Each row is a point on a landscape with many valleys, with its height.
From any point a ball rolls to the lowest of the 2 points nearest to it. It stops when none of these is lower. Distance is the straight distance between rows; heights are no part of it.
Q_927: [121 111 154 164 140 131 122  91 117 121 140 129 134 149 162 138 134 112
  94 127]  h=4.02
Q_584: [104 104 104 124  82 147 130 165 138 137 130 134 142 160 143 109 146 119
  90 169]  h=2.73
Q_534: [136 188 130 106 152 144 130 153 102  61 125 152 134 151  96 154 161 157
 180 118]  h=4.03
Q_211: [138 135 145 118 140 122 149 168 136  98 138 149 123 185 187 144 160 132
 145 129]  h=6.00
Q_91: [110 124 145 107 155 157  96 119 112 157 145 114 131  76 132 131  97 121
 113 124]  h=4.44
Q_980: [108 128 132 137 100 117  99 112 106 132 151 149 100  81  93 137 151 127
  96 160]  h=2.81
Q_844: [161 184  60 145 176  66 198 165 174 124 109  79  94 167 153  96  78 165
 200 118]  h=4.10
Q_88: [ 96 115 103 113 160  94 133 133 172 116 133 152 104 175 170 125 101 143
 124 105]  h=4.84
Q_26: [122  98 160 105 145 133 106 104  85  98  92 176 153 124  82 151 112 110
 135  84]  h=6.73
Q_189: [ 90  82 161  98 143 108  96 121  77 173 106 160 112  63 121 151 108 111
 100 121]  h=3.04
Q_274: [158 153 135 133  77 161 126  92 104  88 161 143 138 138 110 129 180  91
  88 173]  h=4.54
Q_723: [128  70 173 127 112 132  92  83  77  91  78 182 164 119  71 152 141  95
 135  95]  h=6.86
Q_459: [135 167 175 125 159 153 102 123  95 107 144 115 121  81  78 157 133 116
 178  82]  h=4.35
Q_465: [130 155 112  90 189 137 130 153 142 156 174  96 113  97 147 121  93 133
 177 102]  h=4.06
Q_143: [122  94 165 129 104 143 116  92 113 144 117 134 150 114 141 137 130 112
  74 152]  h=3.86
Q_43: [118 100 180 131 109 131 103 115  79 150 135 134 123  67 103 162 158  75
 107 121]  h=3.52
Q_145: [124 120 128 141 123 173 114  57 113 109 131 157 149 116  85 139 102 122
  99 137]  h=2.90
Q_482: [ 91 114 119 160 154  77 138 141 154 133 125 139 101 181 159 128 117 141
 114 118]  h=4.92
Q_983: [163 173 133 157 127 121 132 146 164  96 145 114 109 162 153 140 165 176
 144 127]  h=2.39
Q_826: [130  94 160  51 106 151  95 107  90 122  87 181 140  73 114 138 138 109
 117 126]  h=4.36
Q_295: [123 105 148 126 137 121 126 123 126 145 142 124 144 150 166 128 129 128
 124 101]  h=4.19
Q_201: [172 169 129 114 153 138 179 145 178 160 116 111  97 149 129 145  88 154
 128 142]  h=3.02
Q_639: [124 148 144 119 162 135 110 148  89 108 126 141 144  88  53 146 144 105
 203  76]  h=4.75
Q_956: [146 121  96 136  66 125 135 117 196 152 102  96 105 140 158  95 103 161
  96 142]  h=2.05
Q_440: [104 126 140 134 133 138 136 136 114 121 118 172 132 146  81 158 131 121
 107 141]  h=1.93
Q_989: [ 85  94 140  77 163  99 124 142 109 184 116 165  93  75 121 155 104 129
 110 119]  h=2.78
Q_568: [104 175 138 130 178  94 143 161 131 125 166  97  78 140 130 154 114 152
 139 122]  h=3.59
Q_337: [105 117 142  65 134 147 114 138 142 157 139 101 115  74 165 124  93 112
 111 145]  h=4.57
Q_747: [153 169 137 147  93 157 137 122 116  80 160 150 139 136  77 137 179 119
 128 157]  h=4.30
Q_971: [ 97  62 120 123  91 111  96 114  84 159 118 153 134  64 130 125 139 124
  69 168]  h=5.14
Q_32: [ 85  61 107 137 104 105 118 106 130 153  96 139 121 142 163 119  95 145
  57 171]  h=5.07
Q_908: [128 127 170 130 139 140 117 142  73 101 119 129 163  96  34 142 157  72
 169 116]  h=4.62
Q_446: [124 183  68 181 170 119 144 131 139  66 119  85 110 189 165 113 111 145
 145 156]  h=4.93
Q_885: [140 123 123 128 126 132 187 160 165 160  87 125 142 207 145 145 106 136
 108 144]  h=3.56
Q_346: [188 185 190 118 151 146 125 129  97  90 141 110 139  93  86 163 153 138
 185 100]  h=3.71
Q_592: [157 133 136 181  95 142 135  65  68  95 148 151 177 136  74 131 183  75
 116 136]  h=4.99
Q_182: [123  90 176 106 170 126 123 108 101 138 110 178 155 139 124 154 108 124
 143  85]  h=6.59
Q_204: [121  89 141 112 117 120 114 153 137 172 152 141 142 116 161 123 141 143
 133 102]  h=4.33
Q_405: [149 137  90 139 151  70 184 135 190 105  81  53  83 186 169  99  52 128
 167  97]  h=4.51
Q_565: [139 129  77 167  95 170 117  85 136 109 154 105 163 143 136  94 139 105
  85 158]  h=2.91
Q_569: [171 169 152 146 131 165 118 127 122 147 152  94 154 111 140 117 147 139
 163 118]  h=1.54
Q_618: [130  87 154  99 126 137 116  97 133 168 109 153 129 117 153 149 101 139
  86 143]  h=3.97
Q_108: [101 124  75 150 111 122 121 139 164 109 117  83 121 172 164  93 114 119
 103 157]  h=2.62
Q_634: [104  94  96 144 108 138 113 131 159 138 134  66 149 140 166  64 104 112
 104 150]  h=2.47
Q_428: [135 117 104 149  57 129 126 113 176 144 136 107 109 124 140  97 143 152
  81 159]  h=2.21
Q_175: [ 85 120 158 145 136 124 111 110  96 141 119 169  97 101  71 159 127 119
  88 141]  h=2.44
Q_531: [179 182 136 127 152 151 161 146 171 156 150  91 119 132 132 118  98 163
 154 131]  h=2.75
Q_510: [131 148  94 112  80 168 121 105 120  99 121 184 130 128  71 138 133 137
  82 175]  h=1.60
Q_711: [129 132 135 152  69 116 106 118 120 130 167 154  94 106 104 147 190 141
  87 156]  h=2.74
Q_113: [102  86 139  93 114 154  93  96  50 121  88 143 166  58  78 122 128  57
 121 140]  h=7.33
Q_208: [ 81 111  67 140  81 126 138 155 140 114 116 117 123 170 150  97 132 103
  92 183]  h=2.79
Q_535: [119 107 166 160 107 118 103 106  55 126 144 123 140  65  53 150 180  63
 121 118]  h=3.85
Q_779: [189 202  90 134 149  92 156 143 166 113 131  98  99 153 174 129 126 201
 188 125]  h=3.60
Q_612: [141 131 116 165  55 119 118 125 149 130 157 137 117 128 111 114 180 152
 103 155]  h=2.45
Q_704: [100 108 110 171 155 100 127 143 155 183 138  92 121 125 155 108 100 140
 136 102]  h=2.48
Q_16: [130 158  77 180 173 100 141 128 167  86 107  62  87 180 180 107  91 137
 143 142]  h=4.83
Q_693: [142 100 135 128  79 101 132 120 186 162  79  93  87 134 161 116  91 149
  78 143]  h=1.86
Q_121: [155  95 145 102  84 161 100 119 102  97 109 183 186 103  94 107 169 112
 145  99]  h=7.12
Q_228: [104  76 173 120 126 118  87 112  59 152 103 147 133  50 102 167 143  92
 116 113]  h=3.29
Q_58: [126 191  69 168 153 146 139 137 122  71 140  98 138 167 161 123 131 138
 151 158]  h=5.09
Q_288: [135  91 166 134  96 138 122  90  76 142 125 148 149 102 118 134 165  89
  80 161]  h=3.75
Q_724: [111 177 127 125 213 117 132 145 123 130 149 119 109 119 143 144 107 148
 171 108]  h=3.84
Q_892: [111  82 116  61 119  81 138 163 167 176 107 155  97 133 181 113 112 145
 118 120]  h=4.56
Q_325: [108 102  93 149 122  85 131 161 181 161 132  66 117 128 162  88  99 138
 148  91]  h=2.76
Q_56: [171 189 126 152 160 143 150 151 144 142 156  93 144 109 123 126 122 167
 172 117]  h=2.36
Q_324: [ 82 115 118 155 153  87 127 159 134 192 144 133 113 110 105 126 110 153
 135 117]  h=1.97
Q_773: [114 113  92  81 151  80 152 160 188 141 126 156  77 168 179 122 108 147
 141 109]  h=4.73
Q_270: [178 185 129 169 130 107 159 169 152  93 133  91 117 167 179 125 160 183
 184 131]  h=3.03
Q_683: [120 118 101 143 106 178 103  99 133 127 158  89 173 126 146  84 116 115
 110 146]  h=2.69
Q_977: [138 135 128 119 149 118 181 160 185 172 106 125 111 180 123 143  97 153
 126 131]  h=3.30
Q_437: [124 134 100 163 152  78 172 125 185 105  90  76  83 183 159 113  74 156
 136 113]  h=4.67
Q_235: [157 110 139  99 173 130 149 111 120 127 108 198 161 170 122 153 112 151
 159  73]  h=6.42
Q_243: [117 181 139 136 157  91 133 163 162 127 143  63  59 133 162 142 129 150
 146 134]  h=3.80
Q_438: [ 84  61 113 130  98  99 115 113 118 181  96 129 123  90 153 102 116 136
  68 178]  h=5.10
Q_427: [149 144 144 102  86 158 120 124 100  79 117 174 142 139  49 144 172 112
 149 133]  h=3.82
Q_517: [156 156  81 106 168  62 206 149 201 133 116  64  70 181 158 105  78 135
 192  94]  h=4.34
Q_126: [110  62 133  82  94 168  96  91  75 111 110 156 198  88 109 101 127  91
 109 125]  h=7.26
Q_379: [146 169 134 116 125 155 142 157  82  64 112 159 167 148  61 144 172 114
 191 122]  h=1.99
Q_176: [151 114 124 107 151 104 175 152 199 169 119  67  99 138 171 109  80 121
 140 113]  h=3.27
Q_334: [137 139 152 113 157 100 152 144 163 164 133  78  66 126 175 144 100 131
 131 113]  h=3.57
Q_523: [137 132 104 119  90 181 129 133 139 135 133 154 148 129  94 125 124 154
 101 143]  h=2.20
Q_904: [147 120 175 166 108 146 122 110  66 108 130 123 168 101  32 145 178  58
 150 119]  h=4.25
Q_320: [149  76 164 105  91 138  80 104  95  79  88 185 177 108  64 133 164 109
 166  69]  h=6.99
Q_660: [119 125 111 117  95 165 103  74 103  95 118 191 136 123  93 136 129 121
  93 147]  h=2.27
Q_554: [157 132 124  99 177 126 160 143 151 138 126 171 132 178 167 143 106 151
 166  88]  h=6.24
Q_279: [140  86 149  65 106 144 100 100 129 148 112 187 129  90 141 140 112 155
  99 128]  h=4.12
Q_605: [109  95 145 100  98 145 101 101  62 103  99 145 142  44  40 142 145  69
 115 151]  h=7.37
Q_360: [139 141 138 146 129 134 175 169 134 153 123 117 158 189 126 131 140 118
 114 153]  h=3.81
Q_158: [153 150 118 108 163 124 151 162 147 109 121 144 134 195 186 129 125 156
 169 113]  h=6.13
Q_305: [ 92 107 146 148 116 107 112 150 128 191 141 105  79  85 135 147 130 124
  90 139]  h=2.50
Q_282: [170 203  55 151 164  92 181 153 172 113 102  95 100 171 162 113 103 189
 197 138]  h=3.88
Q_365: [121 150  94 115 172 145 128 132 152 156 164  96 144  89 151  92  85 152
 173  89]  h=4.20
Q_751: [167 124 147 149  78 130 137  62  82  85 158 153 160 150 104 135 204  59
  94 154]  h=4.74
Q_767: [111 158 154 131 142 112 106 151 113 132 159 119  94 107 120 154 143 131
 139 116]  h=3.28
Q_695: [173 164 177 133 132 173 132 126 106 109 149 110 158 104 106 132 171 119
 162 126]  h=2.66
Q_328: [127 198 130 111 172 128 119 165 101  54 154 136 119 141 136 145 163 151
 188 129]  h=4.64
Q_21: [104 131 162 157 135 122  98 150 124 185 161 106  88  80 126 167 137 130
 119 104]  h=2.86
Q_403: [138 170 120 166 117 119 129 145 129  96 149 147 118 153 125 143 155 170
 132 126]  h=1.84
Q_654: [133 151 122 151 125 136 144 144 130 128 135 174 135 172  98 143 148 160
 140 130]  h=0.94
Q_564: [141 171 100 164 139 159 140 135 107  86 155 117 171 161 129 109 153 123
 129 147]  h=5.35
Q_674: [ 91 100 121 100 177 101 133 149 132 189 134 134 109 106 132 144  89 125
 125 117]  h=2.46
Q_13: [117 131  93 110 158 135 121 113 185 141 136  80 121 117 170  87  70 142
 137 119]  h=4.37
Q_841: [110 106  88 102  72 177 120 135 131 140 111 155 159 124 124 101 131 141
  88 171]  h=2.51
Q_41: [133 138 152 122 124 142 124 141  99  81 156 141 140 162 168 127 178 104
 124 140]  h=5.84
Q_421: [115  86 142 115  95 156  95 112  90 127 140 172 185  98 121 108 139 111
 128  99]  h=7.20
Q_348: [125 134 121 110 161 165 122 102 118 131 143 126 179 107 120 112 100 122
 138 109]  h=4.17
Q_229: [116  92  97 111 125  87 145 162 196 156 105  65 107 144 181  70  81 119
 145  89]  h=2.98
Q_620: [172 128 153 174 101 123 123  79  68  84 125 143 172 113  46 146 195  77
 151 110]  h=4.71
Q_578: [119 156 129 140 152 143 127 153  95  92 154 128 166 147 135 113 168 103
 154 130]  h=5.61
Q_256: [113  95 165 140 110 100 130 129 151 175 102 103  84 121 161 140 112 131
  73 154]  h=2.14
Q_188: [131 140 107 152 163 188 121  77 106 118 120 150 189 134  95 126  91 135
 128 109]  h=3.66
Q_777: [156 169 126 173  84 144 117  77 133  84 172 121 107 133 138 128 176 115
  92 160]  h=4.69
Q_351: [ 74  95 117 138 135  96 118 131 130 142 119 155 110 151 140 138 123 122
  84 153]  h=5.01
Q_429: [101  87 129  97  91 104 111 161 158 172 127 142 121 109 174 107 134 148
 106 126]  h=4.43
Q_997: [114 115 109  76 139 138 113 137 179 166 125  83  99  89 177  93  62 139
 128 121]  h=4.47

Call two points neighbours if one is among the 2 nearest of the other. Go from one point of each pair to the other, from neighbour to neighbour, staying as low as possible. Name the highest point that can't be avoided.
Q_510, Q_324 -> Q_337
Q_324, Q_568 -> Q_243
Q_654, Q_693 -> Q_980
Q_634, Q_510 -> Q_208

Where does a ball stop that starts at each point below?
Q_997 -> Q_568
Q_211 -> Q_654
Q_337 -> Q_510
Q_482 -> Q_324
Q_295 -> Q_324
Q_113 -> Q_654
Q_605 -> Q_324
Q_885 -> Q_569
Q_16 -> Q_654
Q_826 -> Q_324
